The views of a scene show one set of named points, each view turned or mirrored, and shifted as a whole, with a little noise and some points left out.

Scene 1
View 1
Midun: [-32  -4 -15 -18 -31 -41  30   4  28  29]
magak: [-38 -11 -15 -21 -23 -43  25 -12  23  15]
fel: [-29  -4  -3 -10 -24 -29  14   3  32   0]
gan: [-21 -18  -6  -5 -15 -36  -4 -11  26  -8]
sir: [-42 -18 -22 -14 -16 -39  31 -20  13  11]
zuzin: [-17 -23  -7 -11 -17 -46  -7 -17  25  -1]
kame: [-28 -22 -19 -18 -21 -54  13 -19  19  21]
Popi: [-28  -8 -13   3 -17 -22  23  -1  22   4]
pove: [-19 -43  -6 -18  -4 -57 -27 -45  17 -20]
senag: [-32  -9  -6 -24 -26 -43  12  -6  30   6]
latap: [-19 -11  -6  -4 -20 -31   3   0  29  -2]
delim: [-26  -6  -6  -1 -16 -20  13   1  29  -9]
View 2
kame: [-24  14   0   8  17   8   9  13  28 -17]
magak: [-23  -3  -2   2  17  21  16  16  17  -9]
pove: [ -7  31 -18   4 -18 -30 -14  -9  25  -3]
zuzin: [-12  13  -1   8   5  -9 -13  11  13  -7]
sir: [-27   3  -7  -4  17  27  12   2  22  -8]
senag: [-13  -4   0   6   9   8   8  24  10  -7]
gan: [-15  12  -2   5   4  -6 -16   6  12  -5]
Popi: [-26  -7   4  -2  23  25 -14   9   1  -2]
delim: [-18 -12   2  -1  12  14 -18  13  -8   3]
latap: [-17  -1   6   6  14   4 -19  19  -1  -2]
View 3
magak: [ -8  20  -3 -29  44  -5  20   0  -3  26]
delim: [ -5   3   5 -19  17  -2  15 -14  13   4]
kame: [  8  18   3 -40  41  -7  15   2   1  41]
Midun: [  3  12  -3 -31  57   1  34   9  18  10]
zuzin: [ 16  -1  13 -37   9   0  -1 -10   6  35]
fel: [ -2   3  -1 -23  30   7  17  -6  13   6]
senag: [ -1  10  -3 -32  36  11  14   2   0  20]
pove: [ 15   4  15 -46  -5   6 -21 -12 -17  60]
latap: [  9  -2   6 -29  21   1  13  -8  15  15]
Popi: [  2   9   6 -25  31 -17  21 -11  14  18]
View 4
magak: [ 17 -16 -18   5  -1  15  25 -20 -22 -19]
zuzin: [ -6 -13 -11  21 -11  -4  13 -24 -12   7]
Popi: [ 10 -16   2   0  14  20   1 -24 -12  -9]
sir: [ 12 -29 -16   1   5  25  30 -19 -15 -14]
gan: [ -6 -17  -4  14  -4  -1   4 -26 -14   3]
fel: [  7 -10   1   5   8  11  -2 -25 -15  -9]
kame: [ 12 -10 -21  16  -8  15  31 -17 -12  -5]
pove: [-29 -34 -22  36 -33 -17  33 -21  -7  27]
Midun: [ 31  11 -11   5   6  18   9 -21 -21 -25]
senag: [ 10 -11 -14   7  -6   1  14 -23 -24 -18]
latap: [  2  -7   0  13   1   2  -4 -26 -15  -3]
View 5
magak: [  6 -15  15   4 -17  -9   2   7  29  31]
gan: [  4 -16  12   0  -7   5  -1  13  17  -6]
delim: [-14 -14  15 -15 -14  11   1   6  10   2]
Midun: [-10   3   9   5 -30  -5  15  18   1  37]
latap: [ -4 -12  12  -2 -12   5   3  17   6  -1]
sir: [  1 -20  19  -5 -20  -7   0   3  36  35]
zuzin: [ 14 -16   9  12  -3   0   0  17  18  -6]
kame: [ 15 -15  14  14 -16 -13   4  15  28  26]
senag: [ -4  -4   4   8 -10  -2   3   3  15  20]
fel: [-15  -6  10  -4 -15   5   5   7   7  11]
pove: [ 35 -30   8  19  18  -2 -13   8  43 -22]

In a view up to two points have been moved. Name them for each view, in the order of its rows, or write -.
view 1 -> Midun
view 2 -> gan
view 3 -> zuzin, Popi
view 4 -> fel, pove
view 5 -> magak
